The views of a scene show one set of named points, each view turned or mirrored, shifted and resized as a whole, with a little noise and some points left out.

Scene 1
View 1
q103: [ -2  -3 -12  -4  11   3   7  -5 -12  -1  -6  -2  -7  18  -6   2   8  -2
  10  -3  -8   5   0  -4  12   1  10  -1]
q969: [  4  -4 -10  -2  10  -8  16 -12 -25   8 -14  -5  -5  15 -16 -17   3   0
  12  -8 -26   2  -4 -15  24  -5   6  11]
q284: [  0   1  -7  -6  24  -1  10  -1 -19  -4  -3 -12 -12  28 -17  18  31  11
   2  -9 -25   0 -17 -16   6  25  28   6]
q704: [ -1  -2 -21  -6 -13   5   2  -2 -10  -7  -3  -1   6  19 -18   6 -11 -23
   8   3  -5  -6  10  -3  -3 -21  -6   7]
q718: [  1  -6 -22   6   1  14  13  -5 -24  11 -11 -10   3  21 -22  -4   2  -7
   2  -7 -30   2  -8 -31   7   2  -1   9]
q515: [ 13  -9 -16  -5 -19  -9  16 -11 -18 -11 -14  -2   3   3 -25  -6 -14 -24
  11  -3 -24 -10   5  -9   2 -32  -6  19]
q360: [ 14 -11 -19  -2 -20  -3  18 -10 -14 -14 -16  -2   0   1 -19  -1 -10 -24
   7  -3 -22  -8   4 -10  -1 -27  -4  14]
q299: [ -3  -6 -30  -1 -16  28   1   5   4 -20   0   0   2  17  -9  34   0 -26
  -4   7   3  -5   5  -3 -26  -6   1  -6]
q411: [  1  -5 -20  -1  -5  13   7  -2  -9  -6  -7  -3  -2  15 -11  12   2 -13
   3  -1 -10  -1   2 -10  -4  -5   2   0]
q39: [  1  -6 -15   4  14  17  10  -2  -8  -4 -10  -5 -14  13  -2  15  21   5
  -1  -6 -14   8 -12 -14   2  18  17  -9]
q355: [  0  -6 -14   4  14  13  11  -5 -10   3 -13  -2 -12  13   1  -1  13   4
   4  -4 -13  10  -5 -10  13   9  10  -9]
q768: [  3 -10 -30   5 -22  16  12  -5 -15   2 -13   0  10   9 -16  -9 -21 -27
   6   2 -18   0  10 -18  -1 -27 -20   5]
q196: [ -4  -1 -14   0  17   9   8  -3 -14   6  -7  -4  -9  22  -6   3  16   5
   6  -5 -13   8  -7 -12  13  13  13  -4]
q368: [  4  -4  -9  -4  17   3  11  -3 -12 -10  -7  -8 -14  17 -10  19  24   5
   3  -6 -16   2 -12 -10   2  17  23   0]
q310: [-11   0 -11  -3  16   9  -2  -5  -6  12  -8   9  -7  20  12 -12   0   0
  18   4  11  15  10  11  28  -2   1 -19]
q752: [ -1  -7 -15   4  14   8  11  -9 -13   9 -16   2 -11  10   4 -12   8   4
  11  -4 -12  14  -2  -8  23   2   5 -10]
q416: [  1  -2 -16  -3   8   9  10   1 -17  -5  -2 -12  -3  27 -22  21  18  -3
  -1  -6 -22  -4 -11 -21  -6  13  16   9]
q66: [ -1  -8 -23   7  -4  14  11  -8 -18  16 -16   1   3  13  -9 -20 -13 -11
  11  -2 -17   9   5 -18  17 -16 -14  -1]
View 2
q752: [ -2 -18  -5  -3  13  21  -1  -5  15 -15   8  -8 -20   8   5  -1 -12  21
 -26 -12  13  -7  -2  18   4  -6  12   9]
q299: [ 27   1  24  37 -10  10   2  -5  -3 -10  14  -9 -13 -19 -28  -3   1 -30
 -17  19 -10   6  22   9 -10 -14  23 -26]
q368: [-15 -26   0  14  -5  14  -9   7   8 -13  14 -15 -11 -12   2 -13  -1  10
   1  -1  -4   4  -1   0  11  15   8 -11]
q411: [  9  -9   7  21   5  17  -2  -6   5 -10   0  -6 -10  -4 -16  -3  -4  -4
 -14   1   6   2  11   8  -3 -17  13  -7]
q416: [ -1 -20  -1  25  -5  18 -13   9   6  -7   7  -1  -7 -17  -2 -10   3  -2
  12  -1  -3  -3   4 -10   3   4   3  -8]
q39: [ -1 -21   3   9  -5  18  -7   7  10 -15  25  -8 -18 -12   8  -6   0  10
 -11  -2  -5  -5  -1   7   5  16  15  -7]
q103: [ -4 -17   2  10   9  17  -5  -5   7 -12   1 -11 -15   1  -8  -8  -6  15
 -16  -6   8   3   2   7   3  -7  10  -5]
q196: [ -4 -23   2   8   2  19  -6   2   7 -13  15  -7 -19  -7   3  -9   1  16
 -11  -8   1  -3  -1   3   4   9  12  -5]
q969: [-13 -20 -17   6  16  24  -6  -4  18  -8 -12  -3  -5   8  -1  -2 -16  14
  -1 -13  20  -4  -2   5   8 -18  -1  15]
q704: [ 11  -1   9  29   9  17   0 -12   3  -8 -13  -7  -5   0 -29   0  -9 -13
 -13   4  11   8  17   7  -5 -34  11  -8]
q718: [ 12 -14 -13  18   5  27  -9   0  14  -5   0  14  -3  -4   0   0  -6  -5
   6 -10   9 -18   2  -1  -4 -16   2  16]
q310: [  5 -14  15  -7  23  19   5 -17   1 -18   0 -14 -34  15 -10  -5  -3  33
 -47 -15  18   4   1  17  -6 -14  21  -8]
q515: [ -5  -1 -13  30  12  17  -1  -8  22  -4 -22 -10  11   5 -26   4 -27 -21
  -1   8  16   8  18  17   8 -42   1  11]
q355: [  0 -18   0   4   5  19  -3  -1  12 -14  15  -8 -19  -2   4  -3  -7  14
 -18  -7   6  -7  -1  14   3   1  13   1]
q66: [ 18  -4  -8   9  17  26   2 -12  16  -8  -6   9 -10  11  -8   9 -16  -1
 -21 -11  21 -14   5  17  -8 -34  10  19]
View 3
q515: [  8   9  -5  10   8 -10  -3  12 -20   4  13 -19  17  -7 -22  28   3   6
   5 -10  -5  15  12   9 -11   1  12  16]
q752: [ -8  -2   3  -9  -2  -2  12 -13  -5 -10   1 -12  17   3   3   4  11  -8
 -14  -1  -1   4  15  -8  -6   5   3   4]
q704: [  1   5  -6  12  -4 -11   1   3 -19  -1   1 -20  13  -2 -18  26   1   1
   3 -12  -7  13  -9   0  -4  -6  -2   7]
q768: [-13   9 -10   8  -5 -13   2   6 -27   6  16 -22  18  -9 -11  23  -3  11
   2 -15  -6  11   2  11 -10  -6   2  11]
q969: [  0  -8  -2 -13   4  -5  11   6  -5  -3  12 -12  18  -1 -14  10   9  -5
 -11   3   3  13  25  -7  -1  -4   3  11]
q416: [ 11  -5 -11   8  -7 -15   0  19  -6 -10  -1  -9   1   3  -6  12   1 -21
  -2  -6   7  -4  10 -19   2   1  -2  -6]
q284: [ 17 -11  -4   0  -3  -9   3  13   5 -16  -8  -5   1   8  -5   4   8 -31
  -8   2  10  -4  20 -28   6   4  -2  -7]
q299: [  0  12 -10  27 -16 -18  -6   2 -23  -7 -11 -19   2   1  -1  22  -7  -8
   7 -22  -6  -6 -24  -5  -7   2  -3  -7]
q718: [ -6  -4 -14  -3  -6 -14   8  19 -12  -2  15 -13  10  -4  -5  10   0  -7
  -6  -6   4   2  20  -7  -1  -4  -1   0]
q310: [-12  -2   8  -8  -7   2  16 -30  -3 -13 -10 -16  22   7   0   7  13  -6
 -15  -3  -7  11  -8  -8  -3  -1  -6   7]
q196: [  3  -4  -2  -1  -7  -8   7  -1  -1 -14  -6 -10   8   5   3   3   7 -20
 -10  -3   3  -4  11 -18  -1   5  -2  -5]
q411: [  1   4  -6  11  -7 -12   1   2 -14  -7  -1 -16   8   1  -5  16   1  -7
   0 -11  -2   2  -1  -7  -5   2   0  -1]
q355: [ -3  -2   0  -2  -5  -6   8  -7  -5 -13  -2 -12  11   3   6   5   8 -13
 -11  -4   1  -3  12 -11  -5   6   2  -2]
q66: [-18   2  -6  -6  -4  -8  12  -2 -17   1  16 -17  21  -5  -5  12   3   6
  -8  -7  -4  11  13   5  -6  -5   1  10]
q360: [  7  14  -4  16   6 -11  -6   8 -23   2   9 -20  13  -7 -14  26   2   6
   6 -13  -7   8  10  10 -15   6  14  12]
q103: [  3  -1   1   0  -2  -6   6  -5  -4 -10  -4 -12  13   4  -6  11   8 -12
  -7  -3  -1   5   6 -11  -3   1   0   3]
q368: [ 13  -3  -2   6  -3  -9   0   5  -1 -15  -9  -8   3   7  -1   7   7 -25
  -6  -3   6  -6  12 -22  -1   9   2  -6]
View 4
q103: [ 13   4   4 -18  -7   0   2   3  -7   4   0  -5  -7  -4   3   6   3   1
   2  -1  -8  -6   1  -9   9   3   0   0]
q752: [ 14  -1   5 -18  -5   1   7   3 -15   3 -10   2  -4 -10   6   4   3   2
   2   4 -10  -5  -2  -5   3   4   1   0]
q704: [  8   6   1 -14  -8 -15   1   6   6  11  15  -8  -6   1  -3   3   0  -5
   1  -4  -4  -9  -5  -7   2   0 -15   0]
q368: [ 17   8   3 -13  -8  14  -4  -2  -5  -6   1 -16  -7  -7   5  15   0   1
   0  -6  -7  -4   7 -16  18   3   8  -1]
q718: [ 20   3   6 -16 -12 -13  -2   4  -5   7   3  -4  -2 -24   6  11 -11  -4
   0  -3  -9  -4  -7  -5   7  -7  -4   8]
q355: [ 16   0   4 -14  -5   5   3   2 -10  -2  -7  -5  -4 -12   6   8  -1   0
   2   3  -8  -5   0  -8   6   3   1   0]
q39: [ 17   1   3 -10  -6  10  -2  -1  -8  -9  -3 -13  -2 -14   7  13  -5  -1
   0  -1  -7  -5   4 -13   9   2   4   1]
q310: [  5  -6   5 -26  -4   0   9   6 -10   0  -9   2  -4   6   3  -4  12   5
  10   7  -4 -13   4  -6   0  11   1   0]
q416: [ 19   8   4 -14 -12   2  -8   0   0  -1   8 -16  -5 -15   5  17  -8  -2
   0  -8  -6  -4   1 -14  15  -4   2   4]
q969: [ 20   7   6 -21 -10  -8   4   3 -13  17  -3   5 -10 -13   5   9   1   3
  -2  -2 -15   1  -6  -3  13  -2  -1   2]
q360: [ 13  11  -3   1  -3 -12   7   2   4  17  13  -2 -10  -5  -2   6  -4  -9
 -12  -4 -13  -1 -10  -4   1  -2 -22  -6]
q299: [  6   2  -2  -1  -6  -4  -4   3  15  -9  19 -22   0   1  -3   6  -8 -11
   1  -5   4 -14   2 -13  -4   1 -16  -2]
q196: [ 17   2   4 -16  -7   7  -2   0  -9  -5  -4 -10  -4 -12   6  11  -1   0
   3  -1  -7  -5   3 -12  11   2   6   2]
q768: [ 11   2   2  -9  -7 -24   5   8   4  15  12   0  -3 -10  -2   0  -8  -9
  -4   0  -6  -7 -12   0  -7  -5 -22   2]
q284: [ 23   9   5 -19 -12  12  -8  -2  -9  -3   0 -14  -8 -15   7  20  -3   3
   1  -8  -9  -1   5 -15  23  -1  14   4]
q411: [ 12   4   1  -9  -7  -6   0   3   3   1   9 -10  -4  -7   2   7  -4  -5
   0  -3  -6  -8  -2 -10   4   0  -8   0]

Which points are out of place in each view (at most two, in the order of its rows)? Write - if all are in place.
view 1 => q360, q196
view 2 => q411
view 3 => q969
view 4 => q368

Scene 2
View 1
q952: [  5   7   0  -3   0   3   5 -22  15  -2   3 -18  -2  -4  -3   2  -9   0
  -5 -10   7   3  -8 -17 -17  19  13 -31]
q132: [  6  -3   7  -1   1  -5  -6 -14   6  -1   8  -9 -15   4  10  10 -11   3
  -4   2 -12   6 -19  -3   1  14  -4 -10]
q803: [-13  17  26  10   1  -7 -10  -1  -6 -16   0  10   0  -1 -16   7   2   7
   5  11  -1 -17  27   4 -12   5  19 -15]
q100: [ -4  12   2  -2  -3   3  -3 -24  -8 -21  -8 -13   3  -2   5 -11  -6  18
   2   1   6  -1   9 -25 -17   5   7 -23]
q634: [-12  16  15   9  -1  -4 -14  -9 -21 -29  -9   5  -2  -3   2 -10  -2  24
   7  16  -3 -12  25 -15 -13  -5   9 -12]
q99: [  1  14  11   6   1  11 -20 -12  -3 -12  -4  -7  -3  -5   3 -17 -12  10
  -4   4  14  -1  19 -32 -26  14   0 -18]
q912: [-17  17  15   6  -4  -8  -9 -12 -30 -36 -13   4   4   1   5  -9   2  29
  11  17  -5 -13  26 -12  -8 -11   7 -10]
q746: [ -7   3  10   1  -2 -18   8 -13  -6 -15   2   1  -8   2  -1  18   2  12
   6   7 -21  -7  -8  13   9  -2  16 -13]
q400: [-18  12   0  -5  -9 -17  17 -28 -29 -39 -14  -8   8   1   8   1   8  34
  13   9 -13 -11   5  -5   2 -17  19 -22]
q790: [ -1   5   6   0  -2  -7   3 -17   1 -11   1  -7  -6  -1   2   7  -5   9
   1   2  -7  -2  -6  -5  -4   7  11 -18]
q827: [  1  10  14   0   2   3 -11 -12   3  -8   2  -9  -3   3  -1   0  -9   1
  -2   1   6   1   7 -13 -16  16  -1 -16]
q715: [  1   5  17   5   2  -5 -11  -5   5  -4   7   1 -11   1  -2  10  -8   1
  -1   5  -7  -3   1   1  -5  13   4 -10]
q175: [ -4  18  27  12   5   6 -22   1   7  -5   2   7  -3  -4 -17  -2  -7  -3
  -2   6  13 -11  29  -9 -25  19  11 -17]
q233: [  4   7  18   4   4   5 -23  -6   4  -4   5  -5 -10   3   5  -3 -13   0
  -4   4   4   2   6 -14 -15  19 -10  -8]
q805: [ -2   0   4  -6  -2 -16  14 -19   5  -8   6  -8  -7   4   0  21  -2   5
   3  -1 -19  -1 -21  11   9   6  15 -19]
q364: [ -6   5  10  -7  -2 -13   9 -19  -3 -14   2 -10   1   8   1  14   0   7
   6   0  -9  -3  -6   4   2   6   7 -18]
q399: [  1   8  20   5   3  -2  -3  -5  21   6  10  -1  -7  -3 -19  15  -6 -10
  -4  -3   2  -5   2   5 -13  23  18 -23]
q836: [ -6   7   9   6  -1 -10   2 -11  -1 -13   2   4  -8  -6  -6  11  -1  12
   3   7 -13 -10   2   4  -2   2  24 -19]
q467: [-11  16  17  -5  -2  -6   9 -16   3 -13  -2  -9  12   4 -17  11   2   1
   5  -3   7  -9  13   2 -13  13  20 -29]
q326: [-11  10  23   4   0 -12 -12  -4 -16 -20  -1   6  -4   8   1   7   0  12
   8  14 -11  -8  13   5   0   1   1  -4]
q917: [ -8  11  12  -5  -2 -10  14 -18   6 -11   1  -9   5   2 -14  16   1   1
   5  -4  -2  -7   1   5  -5  10  21 -27]
q112: [ -3  13  15  -5  -1   1   0 -15   9  -6   2 -13   6   4  -9   5  -5  -3
   0  -6  11  -2   8  -8 -17  21   8 -25]
View 2
q132: [  1  -5  -4  -2  -3  -1  -5   2   3   3  -8 -14  -9  -7 -10  -5 -10  -3
   4   8   1   4   0  -5  16 -13 -18  10]
q233: [  7  -5  -5   4  -3  -2 -10  -2   8  10   5  -9 -13  -6  -5  -8  -2 -10
   5   6  -3   0  11  -7   5  -2  -7   6]
q803: [  2   5   3  15   8   8   7 -13   2  17   7  -1   8   9  -4 -10   7  -7
   5  10   3   2   5  -4   6  -4   2   4]
q746: [ -4   3   1   5   4   6  10  -4   1   9  -8  -9  10   4 -12  -5  -6  -2
   5  10   9   8  -7  -2  20 -16 -13   7]
q912: [ -3   4  -6  10   6  -6  17  -1  16  29  12   0  13   3 -13  -2   2 -10
   1   7  13  14   2   2   6   4   5   1]
q399: [  4  -1   4   9   7   7  -6 -15 -10   2  -4  -8  -9   2   2 -14   3  -2
   7  11  -5  -4   4  -6   9 -13  -9  10]
q952: [  1  -4  -4   2   9 -16  -1 -11 -10   6  -5  -9 -19  -9  -2 -13  -2  -1
   2  11  -3   6  -1   0   7  -9 -11  13]
q175: [  6   1   1  15   6   5  -3 -14   1  14  11  -2  -7   1   2 -13  12  -9
   5   9  -7  -4  13  -6   0   0   4   6]
q400: [ -9   4  -6   5  12 -16  27  -2   5  24   0  -3  15   2 -17  -1  -6  -3
   0  10  19  22 -11   7  14  -6  -3   4]
q790: [ -2  -1  -3   2   5  -5   6  -4  -1  10  -4  -9  -3  -4  -9  -7  -4  -2
   3  10   4   8  -3  -1  14 -10 -11  10]
q112: [  6  -4   0   6  10 -11  -3 -11 -11   8   0  -5 -12   0  -1 -13  -2  -6
   5  11   0   4   2  -2   4  -6  -5   5]
q99: [  3  -3  -9   8   4 -15  -1  -6   8  19  11  -5 -16 -11  -3 -10   5  -8
   1   6  -4   5  12  -2  -2   5   1   9]
q326: [  2   1   0   8   1   7   5  -1  10  16   5  -4  10   7 -11  -3  -3 -10
   6   8   9   6   4  -4  12  -5  -4   1]
q100: [ -1  -3  -9   5   9 -21   8  -5   3  19   5  -5  -9  -9  -8  -8  -1  -5
   0   8   4  13   2   2   4   1  -3   9]
q836: [ -5   4   0   8   7   5  11  -9   1  12  -4  -7   5   1  -8  -7   2  -1
   3  10   3   6  -3  -1  15 -11  -8  12]
q364: [  0  -2  -1   2   7  -6   5  -3  -5   8  -5  -8   2   4 -10  -6 -10  -4
   4  11   9  10  -6  -1  15 -13 -12   4]
q805: [ -3   0   1  -1   5   0   6  -4  -7   2 -13 -12   3   2 -11  -7 -11   0
   5  11   8   9 -10  -1  21 -20 -18   9]
q467: [  4   0   3  10  15  -7   3 -15 -15  10   0  -2  -3   7   0 -13   1  -4
   5  12   2   5  -2  -1   5  -8  -3   3]
View 3
q364: [ 14   5   1   4   0  -6  -1 -14   9   1  -5  -3 -15 -18  -2 -24   6   4
   5 -15   7  -3  -1 -13  -6  10   4  11]
q827: [ 15 -10  -1   2  -8   7  -1 -19   2   1   8   4   0 -11  27  -3   1   8
  26  -1   0  -6  -7  -1   2   9  -2  -1]
q112: [ 21 -12  -6   1  -3   3  13 -16   8  -8   2   6  -4 -12  29  -9  15  12
  20  -5  -3 -11   0  -5   2  -3  -2   2]
q805: [ 15   4  -2  -4   4  -8  -8  -8  19   2 -12  -7 -27 -20 -16 -20  13  -2
  -3 -19   1  -1  -2 -16  -2  19  -6  16]
q326: [ -9   4   5  13 -21   0  -8 -19  -8  16  11   0  -6 -15   7 -35   1  -8
  12  -5  16   5   0  -1  -4  17  11 -10]
q399: [ 10 -21  -8  -7  -9   4   6 -10  20   1   3   6 -19  -9  23  -9  33  -1
  10  -4 -17  -2   3   1  14   6 -18  -7]
q100: [ 29  -6   0   5  -7   1  -2 -16 -15 -13  -1   3   7 -15  17  -4 -11  -1
  32   3  21 -18  -5  -9  -4  -3   6   3]
q803: [ -6 -10  -1  11 -26   1   6 -14  -9   5  11   9  -8 -12  18 -33  20 -18
  13  -1  12  -4  11   1   7  -3   4 -22]
q912: [  1   5   8  20 -25  -4  -5 -18 -32   2   9   3   7 -18   6 -35 -15 -19
  25   2  41  -8   4  -5  -7   0  22 -14]
q175: [  1 -23  -5   4 -26  10   7 -17  -5   2  17  13   1  -7  42 -11  20  -7
  27   9  -2  -7   4  10  14  -2  -6 -25]
q99: [ 21 -17  -1   2 -16  12  -3 -19 -16  -5  10   7  14  -9  36   6 -10   2
  42  11  11 -13  -9   2   3   3  -1 -11]
q467: [ 16  -7  -6   6  -7  -4  20 -12   5 -12  -1   7 -10 -16  19 -25  22   2
  11 -10   5 -13  11  -9   1 -12   4  -1]
q715: [  4 -10   0   0 -11   5 -11 -14   9  12   6   1 -13 -11  12 -12  11  -2
  14  -4  -5   3  -5   0   6  19  -8  -5]
q400: [ 18  14   7  16  -9 -14  -2 -11 -24 -11 -11  -4  -6 -25 -22 -38 -13 -19
  12 -10  45 -15   6 -22 -13  -4  23   7]
q836: [  8  -7  -1   0 -13  -4  -6  -8   0   2  -3   0 -18 -17  -6 -21  15 -20
   8  -4  11  -4   3  -8   6   8  -4  -5]
q917: [ 17  -5  -5   1  -2  -6  12 -10  11  -9  -7   3 -18 -18   5 -23  23   0
   5 -13   3 -10   7 -11   1  -4  -1   5]
q132: [ 15  -2   1  -6   1   4 -20 -15  16  11  -1  -5 -14 -13   3  -1  -2   8
  13  -8  -6   4 -15  -7  -1  30 -10  12]
q634: [  3  -3   5  14 -27   1  -7 -17 -28   2  10   4   6 -16  12 -24 -10 -19
  28   7  32  -9   2  -1  -1   1  13 -18]
q952: [ 38 -17  -7 -11   5   4   1 -10  11 -16  -9   2  -8 -14  17  12   8   6
  23  -2  -6 -15  -7  -9   6   3 -15  10]
View 4
q112: [  0   8  12   3   2  15  13  -4 -13   9  15   5 -19   0   1  11   5   0
  -2 -13   8  -2 -13 -10  15  -4  15   5]
q326: [ -4  -5  16  -9  10   1   9   4 -12  -3 -10   5  15  -1  -1   9   9  -4
  -4   7   6   4  -1  -7  10  14  -7   3]
q399: [ 10  12  14  16  -5  15  11 -12 -10   8  19  -1 -12   6   8   9   9   5
   4  -8  13   2  -8  -2   0   8   7  18]
q233: [-10   1  12   0   5  11  17  -5 -16   0  14  21   7   1   9  12  10   3
   3 -10  11 -18 -14  -6  15  17  14   4]
q715: [  1   2  12   7   0   8  12  -6 -10   0   5  10   3   3   7   9  16   2
   5  -2   7  -2  -7  -4   4  16   5   8]
q790: [  2   2   7   3  -2   4  14  -2  -5   0  -3   6  -7   1   2   3  20  -3
   6  -4  -5   3 -15 -10   8   3   8  -1]
q99: [-18   6  14 -10  14   7  29   0  -8   7  13   9   5   1   6   4   2  -1
   2 -19   8 -23 -26 -13  25  -1  15   5]
q364: [  6  -2   7   2  -2   5   5   1 -10  -1  -6   7 -14  -2  -3   8  19  -5
   0   2  -6  13  -7 -11  10   2   6  -6]
q952: [  1  10   4  10  -5  12  20  -7  -6   8  14   8 -24   2   5   5  16   0
   8 -16  -2  -5 -24 -12  13  -7  22   1]
q467: [  5  10  15   0   4  11   8   0  -8   9   8  -9 -20   0  -5  10   2  -3
  -6  -6   5  12  -7 -11  12 -11   5   6]
q400: [ -3  -4  10 -20  11  -9  15  15   3  -1 -30  -8  -2  -5 -12  -4  16 -14
  -4   5 -19  19 -14 -21  19 -16  -5 -15]
q912: [-14  -4  19 -26  22  -7  20  13  -3   0 -18  -6  20  -3  -7   1   2  -9
  -6   2  -2   1 -11 -16  22  -2  -8  -3]
q917: [ 10   7  10   6  -3  10   6  -1  -6   6   2  -6 -21   1  -3   7  11  -3
  -2  -3   0  16  -8  -9   7  -5   4   4]
q175: [ -6  11  24  -3  13  12  20  -6 -10  11  20  -5   8   5   6   9  -8   4
  -1 -12  21 -12 -11  -4  10   6   2  22]
q836: [  5   3  13   3   0   1  14  -3   1   3  -6  -6   1   4   1   0  17  -3
   5   1  -2  10 -11  -8   1   4  -4   8]
q634: [-14  -1  19 -20  20  -4  24   8  -2   3  -9  -4  19   0  -2   1   2  -6
  -3  -3   2  -5 -14 -13  19   0  -5   4]
q805: [ 14   0   2  13 -12   4   3  -4  -5  -2  -9   7 -17   1   0   4  30  -3
   6   5 -10  18  -6  -8   0   7   5  -4]
q803: [  0   6  23  -6  13   5  13   0  -6   7   2 -13   9   3  -1   6  -3  -1
  -5   0  13   5  -3  -6   7   3  -9  16]
q746: [  9  -2   8   4  -4  -1   6  -1  -3  -3 -14   0  -1   1  -1   4  24  -5
   4   9  -7  18  -3  -7   0   8  -5   0]
q827: [ -5   4  11   0   4  11  17  -3 -12   4  11  13  -5   0   5   9   9   0
   1 -11   6  -9 -16  -9  16   5  14   3]
q100: [-12   4  10 -12  11   2  26   5  -3   7  -1   1  -7  -2  -1   1   9  -7
   1 -15  -6  -7 -26 -18  24 -15  14  -5]
View 5
q364: [  9 -17   4   7   0  -3  11   6 -26 -20   0   3   9  -1  -3  -4   2   5
  -3   8  12  -2  -6  -2  -6 -18   0  -4]
q132: [ -4 -21   9  20  -9   1  12  -1 -16 -13  -6  -5   2   9  13  10  -4   4
  -8  12  29  12 -21   3  -1 -12  10 -15]
q99: [ -1 -19  13  18 -25  -2  12  -4   1   0 -29 -32  -8   2  -6  16   0   5
  -6 -21   0 -28  -1  16  22  -1  -2 -13]
q399: [  4 -18  -3  31  -5  -8   3  10  -8 -12  -2  -6 -30 -17   1  -3   2 -16
   4  -5  10   8  -7   1  -9  -5  -6 -11]
q715: [  4 -19   2  19 -13  -3   7  -1  -2 -13  -8  -8 -14  -4   6   3  -1   4
   3   4  14   7 -13   3  -5 -10   1  -8]
q912: [ 25 -10  15 -12 -19   4  18  -7   2 -17 -21 -12   8  -1 -12  -8   0  43
  10 -17 -10 -26  10   1   8 -19  -7  12]
q634: [ 20 -11  15  -2 -20   4  16  -5   5 -11 -23 -16  -2  -3  -9  -5  -1  35
   9 -20  -7 -21   6   3   9 -13  -6   6]
q400: [ 23  -5  20 -14   1   5  20   6 -35 -25 -11   9  27   2 -19 -18   0  40
  -1 -14  -3 -19   9  -8   5 -26  -6  11]
q827: [  1 -21   5  18 -15  -5   8  -1  -6  -8 -13 -20  -6   0  -1  10   2  -4
  -5  -2   9 -13  -7   9   7  -7   1 -11]
q790: [  4 -15  11  13  -5   0  11   7 -22 -15  -8  -1   1   1  -1  -1  -2   8
  -5  -3  14   0  -9   0   2 -13   0  -8]
q836: [ 12 -10  10  15  -5   1  11   9 -15 -18  -6   4 -13  -8  -3 -12  -2  17
   5 -11   9   7  -4  -5  -6 -15  -5  -2]
q805: [  6 -15   6  13   6  -1  11  11 -34 -23   6  14   4   0   3  -7  -1   4
  -5  10  23  15 -13  -7 -11 -19   2  -7]
q746: [ 14 -12   7   6  -1   1  13   6 -20 -24   2  11   0  -4   1 -14  -1  20
   5   4  15  14  -9  -8 -13 -20  -1   2]
q326: [ 21 -17   3  -1 -16  -1  12 -10   7 -20  -7  -6  -4  -5   0  -6   1  25
  13   5   2  -4  -3  -2  -7 -18  -1   6]
q917: [ 10 -14   0  15   5  -8   6  14 -29 -19   2   3  -5 -13 -10  -9   4  -9
  -1  -3   3  -3   1  -3  -6 -14  -7  -4]
q233: [ -3 -25   5  24 -24  -3   8  -9   9  -3 -18 -26 -15   3   9  18  -1  -3
  -3   2  15  -6 -14  13   7  -3   4 -16]

Which points are out of place in each view (at most two, in the order of its rows)? Write - if all are in place.
view 1 => -
view 2 => q467
view 3 => q952
view 4 => q100
view 5 => q399, q233
